A landscape with many peaks, sampled at points; each row gives a point and its height.
From any point a climber takes the steepest step (rise divided by distance) to one of its 2 nearest points. It stops when none of these is higher. Distance is the straight distance between rows; heights are no part of it.
Zug h=32.4: 102  160  116  80  91  105  89  125  107  60  75  123  90  125  92  75  100  82  136  93  81  93  78  89  121  82  86  64  149  111  87  88  122  104  123  110  119  100  126  102  95  91  96  109  135  67  78  89  124  68  105  106  93  109
Tedep h=46.4: 83  101  76  114  86  136  80  161  79  75  94  144  131  70  84  111  105  99  102  74  70  94  73  107  104  88  114  112  109  91  67  80  85  130  84  71  72  79  87  80  68  113  111  87  109  89  112  117  113  97  91  85  91  84
lumom h=46.5: 80  56  101  102  89  103  122  78  80  107  90  109  62  132  88  68  97  113  107  145  68  80  109  107  120  117  79  70  114  86  97  92  70  96  81  123  88  43  106  127  90  91  116  110  66  105  125  108  96  93  100  97  60  89
tezug h=41.4: 95  112  107  119  113  77  89  88  97  117  99  80  80  112  100  95  124  88  105  96  99  96  94  105  89  85  104  95  94  98  105  112  131  85  119  118  97  112  104  100  103  125  109  107  118  82  98  93  85  77  94  119  99  96
zeset h=34.4: 105  123  114  86  86  94  109  115  105  68  77  122  99  134  90  79  104  63  110  91  108  93  102  85  98  84  83  63  124  103  80  82  106  121  115  119  126  92  128  98  85  62  95  102  131  71  88  86  115  79  98  101  99  121
gibi h=28.9: 113  109  116  71  63  85  78  109  97  83  90  95  106  151  112  94  113  55  104  93  161  77  139  96  79  117  126  80  82  92  78  94  82  120  123  96  122  74  128  137  83  76  64  97  126  99  72  89  101  109  109  125  109  104
gasom h=35.7: 111  138  83  95  101  120  74  122  106  71  120  110  145  63  125  148  105  137  95  42  92  118  75  94  101  102  126  130  111  119  112  100  111  93  109  66  81  142  67  81  101  112  95  97  95  111  74  116  116  116  94  99  119  96
lif h=33.4: 110  159  81  96  117  99  85  110  124  89  107  100  115  83  102  131  116  125  99  58  92  114  61  102  102  92  115  127  106  120  96  110  122  87  109  90  106  151  87  71  110  139  104  92  96  101  95  100  115  94  84  88  128  103
koz h=51.1: 105  53  114  81  109  66  126  50  112  127  98  70  88  132  99  75  97  102  89  139  119  89  130  95  81  113  77  107  76  94  109  112  95  82  95  115  99  103  113  104  128  65  86  86  99  127  100  95  88  104  92  89  105  110
Kat h=40.3: 87  138  98  92  79  103  85  141  87  107  96  104  117  125  72  84  125  37  130  101  124  99  119  116  112  102  157  87  113  93  89  87  86  122  89  104  118  87  126  121  80  110  87  96  106  56  88  75  80  68  86  107  101  96
lega h=55.6: 105  82  122  88  92  85  119  63  116  81  67  96  76  123  95  71  108  75  110  125  103  79  145  105  107  101  82  69  115  99  86  72  78  108  101  108  120  74  108  135  123  53  94  102  96  80  90  84  105  82  105  103  93  115
nug h=16.4: 77  91  98  125  119  104  127  109  102  124  85  111  72  94  58  64  85  95  99  133  47  114  90  97  113  87  92  88  123  105  79  84  95  105  73  119  107  85  86  93  111  89  123  99  86  75  119  95  108  44  87  75  80  112
Lipon h=33.6: 92  119  63  66  86  119  76  148  73  108  110  120  141  124  118  130  122  101  104  72  96  93  110  103  99  129  164  136  85  94  106  110  95  84  96  77  74  100  104  101  84  136  93  73  88  95  109  107  96  115  61  94  103  64
fotuv h=22.6: 113  126  95  94  121  109  92  100  102  73  106  125  91  85  124  110  93  146  99  87  63  95  93  95  120  120  105  102  115  112  115  101  107  67  109  81  96  98  90  113  109  108  104  111  73  104  103  98  122  112  106  106  91  84
Tor h=50.9: 114  94  114  95  112  89  98  58  121  71  85  91  84  91  105  83  114  90  111  97  110  90  123  108  89  87  92  77  110  106  112  83  94  107  120  95  120  104  96  134  123  73  93  107  114  88  81  78  100  94  118  117  119  110
dodok h=37.6: 85  110  124  109  85  102  96  128  96  95  92  108  106  107  74  83  90  54  112  95  117  98  81  99  86  70  78  80  113  93  77  75  113  133  120  117  111  88  120  76  79  95  103  98  161  78  105  104  102  74  93  97  100  115
Muto h=45.0: 91  59  109  75  63  92  114  113  90  92  89  110  105  171  111  90  98  86  85  115  129  72  127  99  90  104  75  84  84  84  72  105  86  106  111  120  111  74  144  115  74  64  83  81  112  121  124  101  112  116  93  99  84  90
nebe h=30.0: 94  124  131  95  109  72  117  101  121  127  87  80  97  115  82  74  88  58  106  124  109  114  96  89  92  83  92  76  111  118  81  97  117  112  98  124  135  136  114  99  110  83  93  102  124  73  87  86  107  64  97  98  116  139
Keki h=51.0: 92  75  98  83  89  83  108  95  110  94  74  109  89  135  82  76  130  60  114  131  108  72  142  112  80  113  91  85  97  92  102  85  78  97  93  107  109  84  107  125  110  65  96  86  87  88  102  77  101  79  63  83  82  105
kisi h=45.4: 101  96  112  117  126  81  107  62  115  111  98  80  83  88  90  87  102  117  101  110  80  107  94  100  93  86  77  102  109  109  105  98  120  87  105  116  106  117  83  94  124  110  113  108  99  91  98  96  97  83  99  105  96  104
buruk h=57.5: 116  96  93  97  83  132  96  126  84  88  119  115  128  75  124  118  82  99  102  81  116  101  118  94  105  100  120  94  74  102  100  103  75  131  107  62  86  85  97  102  85  103  96  105  118  96  96  99  99  119  129  121  97  93
Nuge h=33.5: 99  32  96  104  57  113  99  112  80  132  110  85  111  116  88  95  92  49  105  132  145  93  124  112  82  102  91  94  62  71  93  96  60  134  74  109  103  69  114  110  82  93  89  81  113  123  120  92  69  115  95  101  106  94
sur h=30.8: 106  160  116  100  98  102  89  96  116  86  89  106  72  106  111  83  90  93  129  101  91  113  86  88  131  89  113  71  134  114  102  88  125  98  122  106  118  107  114  106  106  114  98  125  119  71  75  98  104  71  135  130  96  103
feli h=50.2: 96  46  102  106  85  132  121  95  74  87  99  132  80  104  107  86  80  127  91  127  76  95  105  95  118  120  81  84  100  94  101  96  57  98  74  92  90  36  105  123  88  67  117  103  68  113  135  116  103  127  122  91  72  86
sakis h=53.1: 119  75  106  86  71  128  95  116  95  81  113  121  112  104  133  116  76  110  90  95  127  93  113  92  106  100  101  96  85  98  92  109  64  118  107  83  101  92  109  98  93  70  93  101  117  116  117  106  113  134  130  110  108  92
reku h=12.7: 71  70  106  110  77  84  125  102  81  162  99  76  61  133  73  68  70  70  94  150  114  101  108  101  99  95  86  75  95  87  85  106  100  119  93  147  91  70  125  96  84  107  103  99  110  92  120  105  81  78  105  101  76  110
ninit h=32.0: 84  39  85  121  113  102  113  70  102  135  102  82  92  76  83  100  106  106  97  126  106  100  105  121  85  104  92  112  89  85  126  103  94  88  59  104  85  75  87  108  112  107  114  98  65  99  125  86  64  96  88  89  101  97
komef h=56.3: 107  131  105  87  106  104  85  103  126  75  94  115  111  86  104  103  111  99  114  83  81  101  101  100  96  93  105  100  120  116  88  90  101  106  100  87  117  121  97  89  116  86  97  101  107  76  99  80  112  78  88  88  108  100
papeg h=37.3: 87  80  84  116  88  145  108  137  99  77  105  138  106  60  100  101  69  132  92  95  69  124  77  99  122  96  76  102  118  117  75  98  71  117  63  72  80  77  91  86  85  90  102  108  92  112  120  129  127  117  124  85  87  107
zoniv h=20.2: 111  142  102  76  89  87  72  104  88  113  113  82  109  128  133  123  103  87  98  89  134  99  108  91  94  116  137  100  88  104  122  122  140  81  126  92  89  128  109  105  106  142  86  95  120  110  70  95  82  110  108  133  110  77
lar h=14.9: 83  73  108  125  100  99  133  106  99  123  88  96  68  105  64  62  71  93  103  138  82  100  86  90  104  90  69  76  114  94  89  88  92  118  82  127  103  80  112  88  101  86  119  99  108  88  122  102  94  77  106  82  78  112
vapi h=4.0: 126  126  116  87  81  123  106  103  118  70  114  98  108  84  135  115  50  125  102  89  125  128  89  79  108  100  90  92  96  137  99  108  90  116  113  85  113  127  114  74  107  75  91  107  141  127  83  105  118  140  148  113  131  104
zolal h=23.6: 76  101  93  90  121  64  104  106  119  131  94  75  104  129  78  87  133  88  84  109  102  87  92  101  55  99  98  124  86  96  92  106  118  77  95  120  96  145  102  76  110  106  100  65  101  100  107  90  83  63  30  60  99  111
parel h=29.6: 77  76  112  117  73  86  80  111  85  155  106  63  98  88  67  84  124  18  112  130  165  101  123  132  64  93  131  101  66  78  93  103  103  118  89  118  96  90  111  106  92  127  88  90  125  90  98  103  59  93  84  121  112  112
Fafi h=23.4: 126  97  90  106  125  121  106  79  118  99  115  93  100  54  97  99  84  102  108  106  102  125  118  113  122  103  130  101  104  107  123  100  96  97  75  77  124  101  76  105  122  102  104  127  87  94  90  87  100  116  123  106  103  103
vena h=41.5: 89  89  102  120  100  116  109  106  86  60  80  129  77  90  103  81  97  145  91  100  35  104  67  83  129  106  50  96  138  109  75  84  89  76  101  88  86  45  96  100  89  65  112  108  78  102  128  122  147  111  103  81  60  100
biga h=21.0: 137  137  107  74  115  81  91  70  140  84  108  78  114  98  127  114  110  92  100  89  126  116  109  94  90  115  120  119  87  123  123  109  109  86  112  80  131  151  83  98  136  79  79  99  99  105  72  69  99  111  95  88  125  100
Dubap h=20.7: 115  114  98  116  134  122  78  69  98  95  119  91  101  42  97  118  110  106  110  83  80  101  122  117  131  103  137  105  113  93  138  90  108  85  92  78  105  92  54  126  116  126  100  133  65  83  71  81  88  97  116  130  100  89
gel h=37.9: 103  36  84  103  96  106  101  65  96  127  112  82  99  86  107  115  110  98  93  122  128  96  120  117  85  111  107  126  71  67  121  114  87  96  76  80  82  89  92  109  95  90  93  92  66  128  106  100  74  135  102  88  108  79
Totu h=58.5: 92  67  92  119  127  102  90  94  103  85  91  122  114  73  93  130  121  135  90  75  72  90  85  104  90  98  82  126  103  90  110  91  99  82  83  90  72  94  62  103  94  106  106  101  72  111  112  104  97  110  72  99  89  86
mor h=62.5: 98  103  100  84  109  69  112  98  121  139  108  62  95  138  104  97  91  95  87  116  127  120  111  95  79  105  94  119  65  115  99  119  112  96  105  127  112  142  123  69  124  90  89  84  116  116  100  97  93  97  81  69  113  116
Tumo h=35.3: 87  104  100  111  66  93  82  126  79  129  97  92  104  98  61  84  114  15  116  126  147  94  122  126  73  104  141  94  88  86  89  83  73  133  84  106  104  87  112  118  88  115  94  97  105  79  95  78  64  76  81  108  122  96
vif h=32.1: 100  123  129  87  98  60  126  92  128  94  73  92  88  132  85  76  90  73  112  111  108  97  115  83  95  83  65  63  124  123  79  86  107  113  117  133  128  112  126  115  106  50  96  101  131  77  75  96  116  66  98  100  107  135
Nezad h=39.4: 93  44  120  85  60  97  101  110  80  105  104  87  107  137  98  99  93  62  90  115  165  76  136  102  67  98  82  91  67  74  78  96  75  141  106  125  106  69  130  110  76  73  77  74  132  128  121  103  92  123  95  100  111  94
peb h=41.3: 120  80  115  108  122  75  101  23  102  104  107  66  87  76  126  102  105  125  82  86  111  102  86  96  81  71  62  103  79  89  119  107  124  96  134  113  95  120  88  104  120  120  101  118  103  124  91  116  77  129  132  118  120  102
sameb h=59.9: 110  117  106  74  109  86  96  93  149  53  79  106  120  114  96  102  126  105  106  75  92  85  94  92  70  83  81  100  109  113  86  85  111  101  124  90  123  116  93  90  123  57  95  82  118  95  103  84  124  74  64  71  111  113
galuv h=45.1: 110  29  103  135  119  100  115  19  92  103  106  85  81  55  82  93  82  131  103  120  83  92  97  110  104  86  64  90  102  72  125  96  91  111  78  103  91  73  75  137  105  83  130  123  72  104  115  103  77  118  125  103  103  93
zadez h=58.3: 114  78  111  139  87  127  92  101  58  77  120  116  100  47  128  112  77  144  88  93  81  83  105  97  138  93  99  86  96  87  109  105  77  122  110  70  59  71  85  113  76  107  101  141  93  114  96  129  96  145  150  130  82  99
mataf h=60.9: 84  110  92  66  119  86  141  96  124  83  72  121  100  147  107  89  113  124  100  113  67  96  88  91  113  119  67  120  124  124  94  94  93  73  99  98  104  93  99  105  124  48  105  71  72  100  124  105  131  78  50  38  73  107
Sab h=56.8: 89  84  106  80  116  40  130  73  129  135  93  54  92  143  95  71  107  87  81  134  120  98  119  86  67  109  71  100  74  106  105  111  106  88  112  137  111  133  110  93  126  71  89  84  116  106  90  92  91  81  71  81  111  123
vuza h=27.4: 124  156  102  112  122  130  79  96  117  50  113  121  124  40  115  127  93  129  111  58  74  110  94  97  132  86  117  90  128  128  123  90  109  107  119  66  104  113  61  106  99  106  104  130  98  74  78  103  117  99  124  123  105  100
Zabe h=50.0: 109  58  106  129  125  100  121  38  111  101  96  97  81  69  85  94  93  146  99  120  47  94  93  96  110  100  61  98  121  105  123  92  88  80  91  108  95  74  69  123  119  90  126  119  62  105  106  92  96  101  99  85  88  95
zenub h=52.0: 96  121  96  66  88  107  120  128  101  93  102  124  92  145  114  91  73  105  102  122  103  111  119  90  132  125  109  80  109  105  79  110  87  100  90  106  133  92  139  106  96  73  93  98  90  100  109  84  135  95  103  81  87  106
Mide h=19.4: 80  126  80  100  138  88  109  104  114  122  103  93  87  106  89  79  122  118  84  103  55  111  91  109  99  115  116  131  117  111  104  107  111  66  83  113  98  123  97  74  120  118  126  79  59  88  121  94  105  65  50  59  88  98
Boz h=39.6: 93  90  92  141  95  112  98  120  96  55  80  128  94  61  89  98  94  137  76  79  49  117  58  85  125  91  45  104  128  122  77  85  93  91  94  80  80  76  90  74  88  85  111  110  101  114  117  131  147  119  112  78  91  116
sofev h=43.7: 81  75  113  104  101  94  114  86  86  85  78  116  70  115  87  72  99  137  99  125  36  78  85  82  120  106  61  88  121  89  90  92  89  71  104  111  84  42  102  113  97  75  124  107  77  101  126  105  118  99  92  89  55  89
Furu h=17.5: 130  126  111  100  120  90  90  59  135  37  102  99  112  73  104  130  118  127  108  52  87  103  77  88  84  74  73  105  99  126  115  102  110  96  136  83  125  135  72  94  128  87  94  102  102  108  85  96  109  110  101  106  135  113
teda h=30.4: 80  61  106  112  90  70  103  84  95  140  91  64  86  117  70  75  107  41  101  118  143  88  117  112  59  90  86  89  67  86  92  105  115  113  114  132  90  99  128  108  97  113  96  93  132  107  97  106  64  93  95  106  110  108
Dofiv h=54.3: 106  49  103  127  86  129  110  99  69  82  109  124  89  80  123  105  83  137  84  105  77  92  101  93  120  101  95  86  94  101  102  108  72  108  86  79  65  62  98  108  83  95  109  116  84  119  113  125  102  146  144  111  88  94
Vavod h=7.4: 117  116  120  85  78  96  102  81  76  90  105  95  61  125  143  88  72  121  95  118  110  94  115  93  133  123  110  64  105  109  105  119  99  89  126  97  110  85  139  127  101  112  91  119  100  109  96  99  114  120  154  134  97  89
Zefa h=23.9: 93  116  83  96  103  121  86  107  91  69  104  131  97  70  130  132  93  176  84  76  60  94  88  97  127  139  103  110  120  117  117  104  96  59  93  67  78  91  75  123  87  101  98  112  52  127  86  132  133  137  112  101  80  80
nudo h=54.9: 91  104  93  67  96  95  146  107  102  123  109  94  70  161  126  83  62  123  87  149  98  109  108  81  130  126  82  96  102  116  76  118  85  84  79  125  132  90  126  94  95  74  95  84  79  115  119  99  133  89  103  68  72  107
nava h=41.7: 79  91  93  72  63  111  81  137  77  87  94  128  131  139  79  106  124  47  109  90  132  72  125  115  72  111  133  103  74  81  87  90  80  119  91  83  106  68  126  114  71  102  80  74  107  92  110  79  93  100  73  96  95  79
Zomu h=40.2: 96  107  86  121  79  124  92  149  83  66  102  118  118  82  116  114  107  128  90  64  85  110  53  95  98  85  69  109  105  108  89  110  108  113  122  80  51  103  90  66  80  126  89  90  128  129  95  145  121  126  117  113  99  105
libe h=27.0: 96  123  106  83  105  77  102  116  113  121  94  76  108  121  83  86  116  46  104  111  133  110  127  114  74  100  128  98  98  108  86  89  103  106  88  120  129  137  118  100  112  86  87  95  121  82  83  66  98  70  80  83  126  116
kupam h=32.6: 78  95  86  138  101  103  86  119  72  149  114  86  99  83  78  105  113  75  99  103  109  108  79  124  90  88  133  114  93  73  109  108  123  103  87  110  71  83  93  84  83  175  112  104  100  90  112  114  62  93  98  125  94  82
Tuk h=31.9: 103  156  90  88  98  100  105  121  123  85  91  105  103  109  109  119  92  141  89  65  78  119  48  91  109  101  87  135  107  144  79  105  125  82  106  104  109  144  99  59  107  105  104  81  101  108  95  114  133  94  94  57  117  110
Gide h=57.7: 80  91  97  61  95  87  142  98  110  114  88  104  90  155  110  84  80  121  81  137  83  100  111  77  108  124  65  103  98  116  73  106  80  81  93  119  118  88  118  90  110  43  96  68  83  120  121  107  134  91  64  51  70  118
Vemi h=19.0: 134  127  110  73  108  96  87  76  135  51  102  100  122  90  131  134  103  136  99  69  107  97  102  94  92  113  96  125  97  130  117  102  105  81  122  68  114  134  84  105  121  94  87  96  101  127  81  93  117  123  113  101  129  97
Voz h=57.0: 97  86  92  99  106  95  100  113  105  161  114  75  101  124  96  96  85  89  83  121  122  113  95  110  78  114  111  124  69  93  99  127  98  90  83  124  87  123  117  77  117  111  100  79  100  106  118  95  87  102  83  72  103  110
peg h=8.9: 108  92  123  93  78  95  119  90  77  113  90  82  51  143  111  74  82  91  107  130  118  98  132  89  131  102  89  54  95  85  89  114  90  112  111  131  117  76  141  129  90  91  90  116  107  106  95  112  99  110  159  139  86  103
Pem h=36.8: 91  90  70  78  79  121  80  154  79  107  108  120  141  125  105  129  115  75  106  82  127  90  116  104  75  122  147  128  68  71  93  102  86  109  93  69  76  85  113  90  86  111  90  67  105  109  110  99  90  119  64  95  109  78
sek h=30.9: 88  121  63  96  99  120  73  131  74  115  123  108  138  78  121  139  111  114  93  71  99  98  98  108  109  127  168  137  85  90  121  114  102  85  83  92  64  106  82  90  90  148  104  96  81  104  93  105  96  115  82  109  108  68
sop h=27.9: 111  114  66  93  95  132  82  116  68  115  135  101  129  70  136  139  91  141  93  78  107  105  115  102  123  129  158  129  81  92  131  121  107  80  93  57  69  99  81  107  85  141  90  110  76  120  80  104  82  144  114  124  95  77
Pak h=40.1: 118  46  128  127  107  106  126  45  77  101  106  98  74  47  103  87  80  129  95  116  86  109  100  106  111  82  69  91  102  91  121  95  81  120  98  94  94  85  86  112  109  96  121  143  101  114  110  121  83  138  159  114  100  106
kaza h=5.0: 128  141  109  99  83  123  109  121  95  111  120  102  99  89  134  99  53  109  98  103  119  132  90  80  130  97  110  83  108  121  97  111  98  125  109  93  118  117  114  76  95  95  94  119  140  105  88  117  115  125  162  124  103  108
Metab h=35.5: 87  60  113  111  105  65  111  56  91  126  90  64  78  112  77  73  116  88  86  111  116  82  102  93  67  90  59  100  82  75  105  110  108  98  112  134  80  107  102  97  97  119  108  97  121  109  107  116  63  94  90  109  91  112
papaf h=53.5: 106  145  100  104  109  117  85  130  116  80  91  120  124  64  77  110  112  76  118  70  85  108  85  107  101  80  122  96  133  114  99  75  100  125  90  82  113  119  86  83  99  104  108  107  111  54  104  78  106  79  89  91  111  103
muva h=41.6: 107  92  97  118  145  78  115  58  141  113  106  77  94  70  76  96  108  101  109  116  95  117  97  114  84  95  83  124  95  110  117  107  102  88  82  106  116  129  61  100  141  101  114  100  76  97  86  76  92  80  77  79  108  121
mabeb h=53.6: 94  51  92  131  131  115  110  62  102  90  89  113  88  64  97  110  116  148  93  100  49  89  82  106  112  113  62  114  115  91  121  87  99  66  82  97  82  61  56  125  101  96  123  116  48  106  114  113  93  112  78  89  81  85
Memep h=63.4: 108  96  95  118  70  128  91  118  69  69  126  120  131  39  126  120  82  125  102  70  94  93  109  97  117  91  112  97  80  93  102  94  70  136  116  54  77  56  80  107  65  104  102  132  107  112  91  128  93  138  140  143  95  94
telot h=36.2: 94  135  89  72  60  100  94  144  70  115  101  104  97  168  88  99  104  36  112  110  134  100  126  109  114  112  149  76  99  85  85  102  86  113  91  111  128  79  136  113  68  110  73  88  106  91  92  85  103  81  102  116  91  96
Sabiv h=46.7: 78  88  88  73  68  97  96  109  87  81  73  131  107  154  84  81  126  68  121  105  107  59  127  112  93  113  115  84  91  79  81  72  83  108  97  103  116  62  123  121  82  74  90  83  94  79  113  81  113  86  74  83  78  92
fuzon h=17.9: 85  103  74  93  125  101  132  112  110  142  98  95  78  114  83  74  93  116  88  137  64  122  94  106  106  112  104  112  122  103  95  104  96  87  68  122  108  108  94  76  119  102  121  84  57  80  129  90  103  49  67  50  79  110
Zuk h=44.7: 93  165  99  88  92  119  93  153  85  116  104  117  108  124  98  97  84  66  120  101  95  120  86  97  128  92  147  95  130  103  82  99  112  119  94  121  112  110  132  79  90  122  100  101  121  69  98  93  113  70  93  100  101  93
til h=22.9: 120  116  117  71  93  62  77  84  100  103  101  63  86  152  134  92  111  90  101  98  139  92  120  95  94  112  112  86  84  97  110  119  132  80  135  118  102  118  132  116  106  114  73  95  123  112  73  102  88  114  116  124  117  87
dotaz h=32.5: 96  105  104  79  50  98  92  118  82  107  82  99  86  163  89  86  119  34  106  112  147  80  129  112  101  118  128  71  92  90  67  94  83  124  101  117  118  61  141  136  62  87  61  96  110  96  83  82  91  91  101  123  92  97
Tifup h=37.1: 109  94  91  100  138  77  92  62  125  119  93  71  99  78  85  98  141  78  103  110  103  93  113  124  87  106  116  109  99  87  134  100  119  69  87  98  97  119  74  121  131  106  109  112  63  80  88  62  81  86  70  106  106  102
Sili h=43.2: 85  92  73  124  75  133  92  163  72  75  111  123  131  63  104  125  98  115  83  63  84  101  66  98  99  91  107  110  93  96  89  92  91  130  94  70  56  79  90  77  72  122  104  89  126  114  100  140  105  117  100  111  96  92
Fenis h=25.8: 110  105  111  53  71  83  87  84  103  93  97  88  89  169  133  98  111  80  102  103  148  76  143  94  93  130  115  77  82  89  96  117  95  88  129  108  109  92  132  116  92  78  63  87  113  118  88  91  111  121  112  121  97  89
nuv h=63.9: 89  105  89  61  115  79  115  100  126  85  79  115  113  145  105  101  121  108  105  96  95  89  100  88  81  113  88  117  112  115  95  89  101  77  110  101  114  122  103  93  121  65  103  71  90  105  112  91  128  88  51  58  94  101
pudol h=49.4: 101  55  108  99  77  104  116  114  91  81  89  115  110  125  119  103  78  108  83  108  116  91  108  82  89  101  67  94  81  95  77  107  73  120  111  95  100  85  129  95  88  66  95  101  118  125  119  107  107  137  113  92  96  106
bazu h=25.6: 111  112  77  94  90  127  83  121  78  93  124  116  117  60  141  125  80  163  84  73  89  108  101  96  136  141  136  120  99  111  113  118  92  76  93  67  74  99  92  104  96  121  102  118  75  130  89  125  107  147  132  119  98  78
met h=25.7: 133  124  112  124  130  118  94  78  131  72  115  105  111  29  92  105  83  113  120  85  79  128  84  109  124  83  104  101  122  124  118  87  95  112  104  83  131  120  61  93  125  92  107  126  86  85  97  89  107  99  125  111  111  122
sape h=27.5: 73  64  75  144  122  99  93  96  82  156  115  76  88  80  72  92  102  90  101  132  97  103  99  128  80  103  115  126  90  81  122  117  106  92  64  111  75  86  89  89  96  147  123  97  73  100  125  96  64  87  78  90  87  88
Vufa h=41.2: 89  133  113  98  72  117  97  156  93  110  92  115  129  106  76  102  76  51  119  91  129  112  92  96  111  78  119  78  128  97  67  92  102  148  88  101  128  111  134  81  82  98  99  95  148  61  98  90  96  66  96  96  114  115
dimu h=20.9: 106  112  91  121  137  128  80  90  96  88  102  123  92  52  101  118  105  138  102  85  49  93  99  110  128  102  117  95  123  95  134  92  109  82  88  81  99  81  64  111  93  116  114  135  68  90  99  93  99  101  109  112  84  82
gez h=10.5: 99  94  117  104  85  87  122  107  84  142  105  77  69  142  94  77  74  74  96  130  129  120  117  101  120  95  96  65  94  102  90  109  102  111  109  143  109  90  140  96  90  102  89  99  129  103  109  108  92  99  140  124  101  112
taze h=36.0: 108  60  109  132  113  113  123  80  99  119  110  84  92  50  102  93  47  104  92  127  95  133  85  105  109  64  73  101  91  102  100  103  93  137  83  93  108  109  91  84  113  101  116  130  115  112  114  116  84  121  146  100  114  113
Burib h=29.3: 126  168  113  107  106  114  79  99  104  96  109  102  93  72  112  100  90  105  121  80  81  115  89  100  133  90  129  83  134  125  121  82  127  106  110  85  114  122  85  101  111  121  104  125  117  74  79  94  102  83  138  136  102  103
lutet h=34.8: 100  67  91  131  96  141  117  127  101  107  118  112  92  52  95  93  54  111  94  112  87  131  83  101  115  83  93  103  100  110  85  99  74  128  74  88  99  97  85  81  101  106  110  124  113  110  119  116  107  111  138  91  97  107
tesu h=26.7: 78  83  105  112  129  56  95  90  125  133  100  68  115  110  71  93  139  69  96  105  128  95  88  98  38  90  85  121  69  86  98  112  123  89  110  129  87  142  100  83  108  111  104  65  108  98  108  99  72  79  46  94  113  111
Metot h=6.1: 123  122  111  100  98  120  101  96  96  109  124  96  72  98  128  91  68  116  102  122  107  121  112  83  133  105  121  80  102  109  114  113  105  106  105  90  113  105  114  105  108  112  97  121  110  99  80  98  107  116  164  134  105  100
Kub h=49.9: 91  104  93  114  113  131  87  143  110  71  96  128  134  41  80  113  105  80  109  75  72  93  90  109  99  74  109  105  121  91  79  68  77  126  73  69  100  88  72  90  87  93  111  95  106  71  115  97  117  85  73  84  99  96
baga h=44.2: 116  36  94  75  94  98  111  54  101  129  111  71  102  116  121  101  111  88  94  133  139  97  133  102  82  110  109  116  68  65  126  130  89  86  89  103  95  103  113  114  119  77  83  83  85  131  99  89  81  134  106  94  116  106
kud h=38.1: 104  111  85  111  89  112  95  128  103  70  103  104  122  61  114  144  109  141  79  47  98  114  54  91  94  93  85  124  95  115  95  108  120  100  122  72  62  127  63  62  88  125  99  97  108  131  81  141  114  128  114  123  117  104
Folen h=47.3: 92  127  88  107  90  129  100  157  85  116  117  117  98  117  102  95  75  105  99  104  87  117  76  100  123  98  118  94  106  101  84  107  107  122  92  100  105  109  125  70  92  122  107  91  103  93  112  113  116  85  111  85  101  96
los h=52.1: 107  108  91  98  134  70  71  48  99  99  105  88  96  87  105  121  130  119  98  68  94  74  96  110  89  111  97  115  93  84  130  109  146  51  121  99  86  107  65  134  106  149  101  112  76  106  69  85  85  119  84  124  105  78
dubub h=37.0: 93  122  106  127  105  89  82  103  76  139  115  84  93  96  102  109  103  98  102  91  114  111  82  117  101  86  119  114  94  90  115  116  148  91  111  119  75  114  92  73  92  164  111  99  118  106  86  116  68  94  109  126  104  89
Piviv h=31.0: 90  59  109  99  109  50  108  61  117  108  86  71  106  113  77  85  117  105  87  97  114  85  88  86  45  75  42  116  61  87  106  109  116  96  122  124  74  130  95  85  99  104  94  74  119  124  106  109  69  88  62  97  109  112
gamu h=23.7: 113  130  105  90  120  82  101  88  136  113  102  69  116  83  95  97  115  68  109  109  130  121  121  103  89  109  135  110  103  114  114  100  104  89  83  91  130  146  101  102  145  80  97  93  92  84  77  57  105  78  79  91  121  119
fug h=21.2: 81  113  83  96  128  82  97  126  105  120  93  98  117  103  87  108  131  99  89  92  89  103  77  111  76  94  112  140  106  106  94  104  112  84  84  115  91  140  97  63  109  115  106  73  83  97  123  104  96  74  53  59  110  103
Mekig h=13.9: 100  127  132  123  110  76  108  71  115  83  96  91  95  82  66  100  122  72  112  81  96  109  57  88  77  45  50  95  103  99  89  81  133  104  135  128  112  141  76  84  93  115  119  98  123  68  100  105  79  73  96  123  116  122
nisun h=15.8: 113  142  119  106  116  77  98  75  138  68  99  85  114  90  85  119  115  90  101  77  97  101  61  85  77  56  70  106  112  126  104  91  128  98  128  111  125  153  84  75  111  99  105  104  118  95  85  105  108  74  97  101  125  116
Bib h=57.8: 106  108  90  120  136  84  59  83  88  85  105  117  110  73  92  153  134  123  93  50  85  75  86  103  96  99  104  125  98  72  133  101  138  68  115  98  75  95  54  128  80  150  110  116  69  102  68  97  88  108  81  130  108  74
gepo h=63.7: 89  91  87  105  118  101  58  100  91  72  85  134  128  83  93  145  145  128  101  50  80  71  99  107  82  109  104  130  91  83  124  93  112  69  116  81  74  100  62  105  78  120  101  100  68  106  89  108  99  108  66  98  97  71
Meli h=49.5: 94  134  90  81  92  127  101  143  97  93  101  130  106  120  115  103  81  112  114  101  81  116  91  93  128  118  123  98  113  114  78  104  87  100  86  85  112  117  125  85  95  87  105  80  90  102  120  104  128  93  93  76  95  89
ran h=46.6: 114  81  103  116  125  89  93  39  85  102  103  87  90  83  108  115  111  149  91  82  87  78  109  101  98  101  70  107  92  82  129  112  129  69  122  109  85  99  78  129  105  129  108  120  80  116  87  109  80  128  120  117  102  85

For each start below, name the point where the climber stops.
reku => Metab
dimu => lega
taze => gepo
Boz => Memep
nisun => zeset
Nuge => Memep
Dubap => zeset
